Each row is a point on a landscape with many peaks, with its height.
From any point a climber steps to the highest of the 5 points nearest to it. It stops when none of these is higher. Distance is the straight distance between rows; heights are no part of it.
fepu h=286: [-14  16   8 -20   2 -27 -35   1   0]
guk h=485: [-12   1 -10  -7   4 -22  11   1  13]
dos h=512: [ -8  17 -15 -10  -3   3 -14   3  -1]
vasa h=274: [-17  20   3 -19   0 -19 -36   2  -2]
pibi h=453: [  3   9  -3 -10   8  -1  -9  -2  -9]
fefe h=565: [  8  -1   4 -10  15 -15   5  -6  -6]
det h=563: [ 14   0   6  -9  16 -18   4  -9  -9]
Rezog h=270: [10 -6  2 14 -4 18 11  0 -2]
Verur h=383: [ -7   7  -3 -16  11 -26  -6  -2   2]
vibib h=501: [  0   6 -10   0  -2  11   3   4   2]
ses h=503: [  3 -14   4  10   1  -5  23  -2   8]
rireg h=585: [ -6  14  -7 -15   5 -11 -19   1  -3]
miv h=469: [ 5  9 -8 -4  1 12 -6  1 -7]
zogav h=492: [-13  24  -2 -17  -4   4 -43   4 -12]
guteb h=568: [  6  -7   4  -1   9 -12  14  -5   0]
Fogo h=507: [ -8   9 -18   2 -11  19   1   7   6]
zifi h=172: [11 -6  5  9  2  7 11 -2 -4]
kelu h=179: [  7 -35  19  28 -22  22  11   0   8]
tidep h=245: [ -9   9 -13  -7  -1  -3  -1   4   5]
geg h=521: [ -7  -3  -5  -4   8 -21  15   1   9]
tisi h=313: [ -3   9   5 -19  14 -32 -18  -4  -4]
fasat h=207: [  4 -15   4  20 -13  22  13   3   8]
vileg h=511: [  7 -33  22  20  -3 -10  29  -4   6]
Tafen h=330: [ 14   2   1   5   2  16   1  -2 -11]
rov h=426: [ -7   3 -12  -1  -2  -1   9   3   9]
topas h=460: [ -5  13 -16  -1  -7  17  -6   5   0]
Kamen h=363: [-10   9  -8 -15   4 -22  -8   0   5]
Pirok h=564: [  9 -16  14   7   8 -10  24  -6   1]
vel h=391: [ 16   6   0   4   1  22  -3  -1 -14]
git h=279: [-10  -1 -12   8  -7   8  14   6  13]
peku h=648: [ -1 -10  -1  11  -4   6  20   2  11]
dul h=588: [ -3  19  -6 -14   0  11 -26   0 -16]
kab h=704: [  1 -23  10  19  -5   2  25   0  11]
sovaz h=672: [ -3  16  -7 -13   1   2 -22   0 -10]
gezer h=481: [  0  10 -12   2  -6  21  -4   5  -2]
Beb h=199: [ -1 -12   0  20 -16  25  13   5  11]
Zem h=236: [ 12 -22  15  20  -9  17  15  -1   1]
vof h=510: [  5  12  -8  -3  -1  17 -10   0  -8]
guze h=307: [  8 -10   5  11   1   4  16  -3   1]
zuref h=329: [14 -1  0 10 -1 19  4  0 -8]
nud h=244: [ 4 -6 -1  9  1  5 15  2  5]
Getag h=51: [  5 -28  18  24 -13  14  19  -1   8]
lifus h=550: [ -2  12  -8 -11   2   2 -12   1  -6]
mino h=394: [ -1   6  -1 -16  13 -26  -7  -3  -1]
bamad h=494: [ -7  -9  -5   6   0 -10  23   3  14]
ruv h=553: [-11  21 -13 -12  -6   7 -24   4  -4]
Rur h=193: [  9 -19   9  25 -16  28   7   2   3]
kopo h=500: [ 13 -21  15  15   1   5  20  -5  -1]
fabe h=291: [  1 -11   0  16 -10  16  15   3   9]
gafo h=513: [ -4 -19   6  15  -4  -2  27   1  13]
Vak h=573: [ -5  15 -12  -9  -1   9 -15   2  -6]
lal h=437: [ -6  12   3 -18   9 -23 -24  -3  -4]
Sot h=285: [-17  14   6 -19   2 -36 -29   0   5]
Zifu h=384: [ -9  11   5 -20   9 -30 -23  -1  -2]
nosu h=441: [  2 -33  21  23  -7  -5  27  -3   9]
fepur h=478: [  9  10  -6  -3   2  18  -9   0 -13]
gib h=594: [  0  15  -4 -12   5   6 -22   0 -15]
Fup h=160: [14 -3  4  6  4 10  7 -4 -8]
Rolu h=195: [  2 -13   1  23 -16  29  11   4   8]
bego h=552: [  9 -24  18  16   1  -6  25  -6   2]
bavid h=522: [ -6   1  -8  -3   4 -10   9   1   7]
nef h=191: [ 10 -30  20  27 -19  24   9   0   3]
ragef h=315: [ 13   4   2  -2   9   2   2  -5 -10]
Gaviv h=674: [ 2 -1 -4  1  4 -2  9 -1  3]
siv h=385: [  9   9   0 -10  10   1 -11  -3 -15]
fepeb h=382: [-2  1 -9  7 -3  8 11  4  8]
kipa h=449: [  1  10   0 -17  12 -16 -15  -5 -10]
bezun h=529: [  6   7  -2 -11  11  -9  -5  -5  -8]
suz h=716: [ -6   7 -11   2  -6  12   6   4   5]
savub h=635: [ 3  2 -8  7 -5 16  6  2  2]
Zug h=551: [-14  22  -5 -17  -4  -1 -34   3  -8]
zagus h=231: [15 -3  6  3  9  0  9 -5 -9]
zevis h=556: [  3 -11   5   3   9 -14  22  -3   4]
bodud h=669: [-11  17  -9 -17  -1  -5 -24   2  -3]
guza h=353: [  4 -34  20  24 -10   3  23  -2   8]
lik h=547: [-12  15  -2 -18   4 -18 -23   2  -1]
vefe h=576: [ 2 -1 -4 -3  6 -9  9 -2  1]
Katos h=269: [-21  17  11 -20   1 -30 -39   2   3]
Tisa h=480: [-13  16  -9 -15   0 -13 -18   4   2]

Call two points neighbours if one is among the 5 nearest of the other. Go from one point of each pair to the other, from neighbour to neighbour, staying as high as possible. Name the lowest point that can't be avoided.
peku / Gaviv => gafo
sovaz / kab => pibi
Gaviv / kab => bego
suz / sovaz => gezer

Two climbers start at each pair of points below. Name the first point that both come to, or write -.
Pirok / Fup => -
zagus / ragef => Gaviv
geg / bezun => vefe

For each start below, name the point where the climber stops.
Tafen => sovaz
vel => sovaz
miv => sovaz
Rur => kab
Rolu => peku
kelu => kab
